The views of a scene show one set of named points, each view turned or mirrored, and shifted as a whole, with a little noise and some points left out.
In the rows, 128 means zero.

Scene 1
View 1
<232>: [113  92 124 102 115 149 132 117 116 142 132 155 124 151 154 152 117 129
 132 103 117 150]
<38>: [117  71  77  94 165 168 106 172 121 114 126 176  84 170 139 134 149 127
 118  81  73 163]
<174>: [137 104 109 123 147 166 111  90 141 144 111 148 111 133 122  97 137 164
 113  98 115 154]
<118>: [124  95 102 114 148 167 112 119 132 128 118 158 106 144 128 115 136 143
 118  97 104 153]
<238>: [144 131 148 161 113 186 137  35 142 137  99 149 134  98  81  79  92 166
 132 138 157 119]
<42>: [127 114 142 135 102 167 143  72 123 135 113 158 134 118 116 126  90 141
 141 131 147 126]
<187>: [ 86  72 127  79  79 145 160 175  78 114 157 182 126 178 179 221  89  79
 165 112 101 139]
<98>: [116  99 131 111 106 155 137 103 118 138 124 152 127 139 146 145 107 133
 135 111 128 144]
<8>: [112  83 111  95 123 152 128 137 111 129 131 167 113 162 153 159 123 124
 133 100 101 152]
<211>: [139 129 142 152 110 184 138  50 132 132 103 156 134 103  92  98  89 154
 136 139 151 120]
<221>: [114  93 126 104 114 154 135 116 116 139 130 156 123 147 148 156 110 127
 136 104 124 147]
<195>: [ 92  67 110  69 112 134 135 175  96 133 153 168 116 184 190 202 126 100
 140  87  90 164]
<193>: [ 89  98 170  87  44 124 169  93  84 159 150 149 169 147 191 218  71 102
 168 128 156 134]
<239>: [118 117 171 121  77 144 153  37 120 164 124 130 164 115 151 149  88 146
 142 129 172 136]
View 2
<8>: [112 127 133 127 140 141 135 153 158 118 121 139 141 130 115 139 119 121
 148 119 118  98]
<211>: [162 102 120 145  85  58  93 122 137  71 114 144 119  78 180 123 135 169
  93  95 164 140]
<42>: [148 111 124 134 103  85 114 128 135  93 119 142 139  92 163 124 136 166
  97 109 144 131]
<98>: [121 119 132 129 130 121 132 142 139 112 123 137 149 121 136 135 129 145
 125 121 117 110]
<221>: [125 121 130 123 128 124 131 140 149 117 119 139 145 120 126 129 129 136
 126 117 124 114]
<238>: [170 103 118 141  72  46  83 121 147  65 116 147 110  66 184 113 139 174
  83  88 184 146]
<118>: [121 125 131 133 121 116 109 156 183  88 118 146 108 116 126 136 115 108
 153  98 151 109]
<174>: [134 125 130 126  99 104  90 143 187  87 119 147  95 101 128 120 122 115
 139  85 172 121]
<232>: [124 126 130 122 125 132 128 141 154 119 121 138 145 122 122 128 125 132
 130 116 126 108]
<195>: [ 94 132 139 115 165 182 162 160 156 149 128 133 170 154  90 145 120 110
 163 139  82  83]
<239>: [157 118 118  95  86 113 123 109 127 144 132 132 155  87 129  91 164 176
  74 104 144 140]
<38>: [ 93 133 143 139 150 144 117 174 199  91 113 150 107 145 107 156  93  78
 188 107 131  86]
<187>: [ 94 121 134 136 177 165 180 158 119 139 125 129 197 154 127 158 118 143
 141 156  56  84]
<193>: [136 116 121 107 128 143 175 118  88 170 134 122 216 116 129 113 159 191
  80 143  78 119]
View 3
<174>: [100 165 114 108 151  91 112 166 122 129 153 156 137 152 104 125 138 117
 116 109  79  92]
<118>: [103 161 102  98 127  80 112 159 118 129 147 151 139 158 105 123 115 124
  99  99  71  94]
<193>: [105  84 103 127 115 148 148 118  84  79 125 108 115  48 168 101 166 173
 141 139 208 150]
<98>: [108 134 108 121 123 112 126 134 102 100 136 126 139 107 124 111 123 149
 118 124 135 106]
<211>: [106 167 139 161 207 133 113 164 124 122 160 159 129 118  90 122 160 122
 161 148 120  75]
<232>: [105 132 103 107 116 105 127 140 103 107 134 131 135 113 129 116 128 144
 112 112 124 116]
<221>: [106 131 104 113 121 105 127 141 104 106 133 129 134 114 125 116 127 145
 119 117 125 111]
<8>: [107 132 100 105  92  93 126 131  98 102 127 123 142 119 125 116 107 146
 100 108 119 106]
<38>: [113 151  94  85  72  66 116 137 105 109 121 129 164 160 103 124  68 137
  71  93  71  88]
<239>: [ 95 123 115 133 182 145 132 158 113 115 160 147 107  83 141 110 196 139
 157 137 166 130]
<195>: [109 102  81  87  40  91 132 113  86  86 107 103 145 105 149 107  90 164
  79  99 138 130]
View 4
<38>: [153 139 105 126 105 168 128 113 120 167  75  85 107 163  86 148 141 106
  79 134 162 159]
<193>: [110  95 135 169  75 127 134 129 112 132 155 148  94  74 175 110 145 195
 252 101 159 123]
<195>: [152 120  92 183  67 175 131 123 109 161 115  86  80 113  95 131 148 156
 153 133 171 159]
<211>: [ 99 108 176  50 152  97 125 123 135 142 103 166 154 151 203 129 127 115
 150  79 129 115]
<187>: [159 127  89 187  70 150 128 112  86 178 135 113  89 103 126 114 157 169
 201 108 203 157]
<8>: [135 122 119 135  99 152 131 118 118 155 101 110 106 132 122 132 138 137
 139 121 153 145]
<118>: [122 122 135  98 123 148 127 117 133 147  85 114 125 156 128 145 131 109
 101 117 137 139]
<238>: [ 88 105 188  36 161  92 123 121 140 135 100 178 160 156 212 132 124 107
 143  79 118 109]
<221>: [119 112 134 122 103 140 130 121 123 144 108 127 112 129 142 131 136 139
 153 111 143 132]
<98>: [124 114 133 126 106 137 130 121 118 150 114 129 115 127 147 130 138 138
 162 105 154 136]
<232>: [123 110 131 125  99 147 130 119 126 145 108 119 109 129 135 134 136 137
 146 115 142 137]
<239>: [ 80  85 175 103 113 111 135 133 142 111 136 166 126 109 197 124 125 159
 206  96 113 106]
<174>: [108 115 154  76 134 140 128 121 148 134  90 125 133 159 140 150 128 104
  97 117 114 129]
<42>: [104 110 161  82 133 111 127 122 127 144 112 157 136 138 186 127 133 130
 166  91 138 123]
View 5
<232>: [113 131 148 155  99 121 121 136 120 119 111 146  96 144 105 143  95 166
 135 122 112 108]
<211>: [179 133 171 160 104 138 132  95 170 168  89  79 124 132 138 123 147 146
 111 167 110 141]
<8>: [117 121 150 153  91 114 110 167 114 137 120 142  94 157 124 156  89 167
 144 124 112 117]
<187>: [ 90 101 146 184 133  96 123 211 132  88 113 173  93 187  65 177  52 194
 171 101 126 130]
<195>: [ 74 120 136 160  99 104 109 181  92  85 128 186  78 169  84 166  49 185
 156  89 118  96]
<42>: [154 130 164 164 113 132 133 115 160 148  94 106 116 137 118 130 127 156
 121 153 112 136]
<174>: [138 144 150 131  70 132 106 102 109 163 121 124  98 119 151 127 122 145
 115 137 103  97]
<38>: [103 123 144 129  54 103  78 171  67 152 152 163  79 156 161 162  73 161
 143 109 103  84]
<221>: [117 130 150 158  99 121 124 137 126 122 111 141  97 143 108 143  95 170
 133 124 115 113]
<239>: [141 146 155 177 132 145 156  82 180 103  71 112 117 120  72 113 129 167
 110 142 116 131]
<193>: [112 129 150 193 149 126 155 140 172  72  74 141 103 153  39 141  90 187
 137 121 126 134]
<238>: [184 141 172 159 102 142 134  85 176 182  87  71 131 117 145 115 160 140
 103 174 108 142]
View 6
<187>: [145 167 148 114 102 148 159 141 129 175 199 135 151  85 188 143  60 180
  80  90  89 214]
<195>: [153 181 165 148  97 122 129 129 141 174 178 141 150 106 149 127  61 192
  81 114  78 179]
<42>: [125 101 126 106 114 153 143 145 119 135 118 126 128 130 146 140 129  92
 124 127 185 162]
<238>: [111  71 120  98 121 156 132 149 118 112  90 119 106 146 138 138 164  52
 139 137 229 137]
<8>: [139 149 158 136 104 124 124 131 146 153 151 132 126 122 144 127  94 151
 100 120 119 160]
<239>: [137 110  98 113 103 173 161 161  79 149  94 137 166 121 118 147 116  97
 117 149 200 176]
<98>: [135 132 141 122 107 141 138 138 129 149 142 130 132 119 150 134 104 132
 103 117 142 168]
<211>: [111  82 121 102 121 154 138 150 121 118 103 119 111 137 144 139 152  65
 133 127 212 145]
<193>: [150 144 100 108  95 180 188 165  70 176 146 145 195  84 148 161  70 146
  87 123 150 222]
<174>: [128 118 155 144 110 116 101 126 151 123 108 128 101 155 115 122 131 110
 123 141 165 114]
<118>: [129 128 166 141 110 114 101 124 158 131 129 124 100 143 133 118 118 125
 115 132 140 129]
<232>: [143 146 138 135  98 135 134 140 118 158 136 139 149 120 133 135  92 143
 101 130 137 167]

Which points are out of place in each view (at most two, in the order of its rows)? Write none if all are in place.
view 1 -> <98>
view 2 -> <239>
view 3 -> <118>
view 4 -> none
view 5 -> <8>, <193>
view 6 -> <232>

Scene 2
View 1
<102>: [116 160 160 135 108 137 157 160 112 135 134 159 114 105 159 177 151 110
 167 132 134 186]
<26>: [168 155 118 134 133 132 144 134 103 166  95 159 114  93 184 128 173 132
 129 111 129 165]
<176>: [128 135 149 140 109 144 146 138 111 123 123 152 111 105 152 150 147 135
 156 134 134 156]
<11>: [161 133 112 190 100  99 184 171 126 107 111  98 147 203 118 228 188  69
 208 179 185 199]
<95>: [131  83 137 169  94 139 142 132 121  66 110 116 117 147 101 153 133 156
 180 178 151 122]
<3>: [140 114 138 137 115 152 132 122 113 117 103 151 108  88 147 116 141 167
 137 135 125 127]
<31>: [149 119 129 157 111 130 152 141 115 112 103 130 118 132 135 155 155 135
 164 151 146 148]
<177>: [ 84  76 173 131  89 181 115 110 114  57 125 152  89  74 110 102  86 215
 149 151 112  83]
<21>: [181 118 108 142 132 140 133 114 106 144  77 148 111  97 166 101 163 163
 120 125 131 132]
<69>: [122  98 148 143 106 154 131 119 113  94 109 145 101  95 132 117 124 178
 146 145 125 116]
<144>: [140 137 137 127 122 148 136 123 105 143 108 166 105  74 171 116 148 153
 130 117 120 144]
<126>: [107  80 158 150  92 160 129 122 118  65 114 135 103 109 105 126 112 189
 162 161 128 100]
<111>: [125 125 152 133 109 151 139 133 111 119 117 157 106  88 150 130 136 157
 145 135 125 139]
View 2
<111>: [109 129 126 135 101 160 153 147 131 114 141 135 103 106 134 107 119 117
 152 159 120 134]
<3>: [102 128 118 142  95 163 135 145 130 118 140 143 126  99 140 116 119 120
 150 147 120 135]
<144>: [ 93 152 144 142  91 170 160 135 121 122 139 141 121  96 151 105 143 103
 154 154 131 135]
<21>: [ 83 150 142 155  84 164 129 124 119 137 137 149 166 102 151 108 142 112
 133 118 130 149]
<95>: [137  84  97 131 116 135 127 167 138 119 134 120 119 139  80 119  66 151
 112 130  91 156]
<11>: [150 110 183 131 130 112 192 130 107 150 135  66 106 210  27  64  68 117
  60  90  80 205]
<69>: [112 107  95 137 100 157 125 158 140 114 138 146 122  96 130 127 101 136
 149 153 115 132]
<31>: [123 116 139 138 108 136 151 142 122 135 135 115 126 146  86  98  91 125
 108 114 101 166]
<102>: [124 138 166 128 116 155 206 137 118 120 144 106  68 135 105  76 121  99
 144 167 114 147]
<126>: [125  91  83 129 107 148 126 171 148 107 140 136 105 104 115 131  84 146
 146 164 107 132]
<26>: [ 85 170 173 151  88 165 170 118 110 136 141 132 134 115 147  86 153  88
 137 130 132 151]
<176>: [116 132 140 131 108 155 171 146 125 122 143 118  96 121 114  94 116 111
 142 154 115 142]
View 3
<69>: [143 167 118 132 125  96 125 121 127 107 124 159 146 122  76 137 120 111
 126 139 110 118]
<111>: [131 142 134 140 124 104 130 111 108 138 125 150 142 116 105 147 122  96
 114 125 115 112]
<31>: [141 137 116 123 131 150 122 105 137 156 137 172 136 119 125 161 108 117
  95 132 116 133]
<26>: [136  92 140 131 142 121 173  97  85 167 123 120 157 102 155 142 115 115
  91 115 116 137]
<3>: [144 143 126 130 133  97 141 116 108 121 121 138 153 114  95 136 118 113
 116 131 109 124]
<11>: [133 122  96 110 134 241  83  88 182 225 155 223 105 130 176 211  88 123
  53 134 130 150]
<176>: [126 133 135 142 122 122 122 101 114 158 129 159 132 118 122 157 120  93
 105 122 121 112]
<144>: [135 118 141 140 131  92 158 106  85 140 120 125 153 108 118 139 127  99
 111 120 114 123]
<126>: [141 183 115 135 117 104 100 123 144 107 130 179 135 127  65 149 124 102
 129 142 108 108]
<177>: [140 209 122 145 110  56 102 135 130  67 120 167 144 126  23 127 134  95
 157 146 103  95]
<95>: [147 182  98 117 122 152  89 122 170 126 139 202 129 134  85 167 108 123
 108 150 110 128]
View 4
<69>: [142 196 125 108 107 136 122 130 127 139 128 139  98 131 128 110 131 139
 135 135 134 163]
<11>: [ 99  21 163   8 169 103 134 100 137  91  95 119 160  74 114 126 139 123
  55 146 196 124]
<31>: [124 125 137  87 138 121 120 117 134 129 110 132 135 110 131 122 143 124
 108 140 154 141]
<126>: [139 195 132  73  96 135 130 129 117 124 135 135  87 124 120 106 121 151
 131 135 131 171]
<95>: [142 140 120  46 109 128 133 132 124 112 127 134  90 121 101 110 118 148
 102 135 169 166]
<176>: [110 154 162 100 135 128 122 107 126 137 117 124 139 102 153 114 147 131
 128 136 123 145]
<102>: [ 89 135 192  85 143 120 126  93 123 131 108 117 161  81 169 117 156 134
 124 141 111 139]
<144>: [119 185 148 153 142 132 107 116 137 163 116 132 143 116 161 121 157 119
 142 137 114 139]
<177>: [156 255 121  94  66 149 133 137 110 133 151 141  56 145 123  95 111 166
 155 128 111 189]
<26>: [114 145 146 158 167 124 102 108 144 166 103 130 171 105 170 130 170 102
 131 143 132 119]
<21>: [146 182 105 173 145 134  99 134 147 169 119 146 132 138 142 126 157 111
 140 140 147 133]
<111>: [121 196 156 111 116 136 120 115 122 142 125 129 123 113 156 108 142 138
 145 136 106 156]

Which points are out of place in each view (at most two, in the order of its rows)? Write none if all are in place.
view 1 -> <126>
view 2 -> <31>
view 3 -> none
view 4 -> <21>, <111>
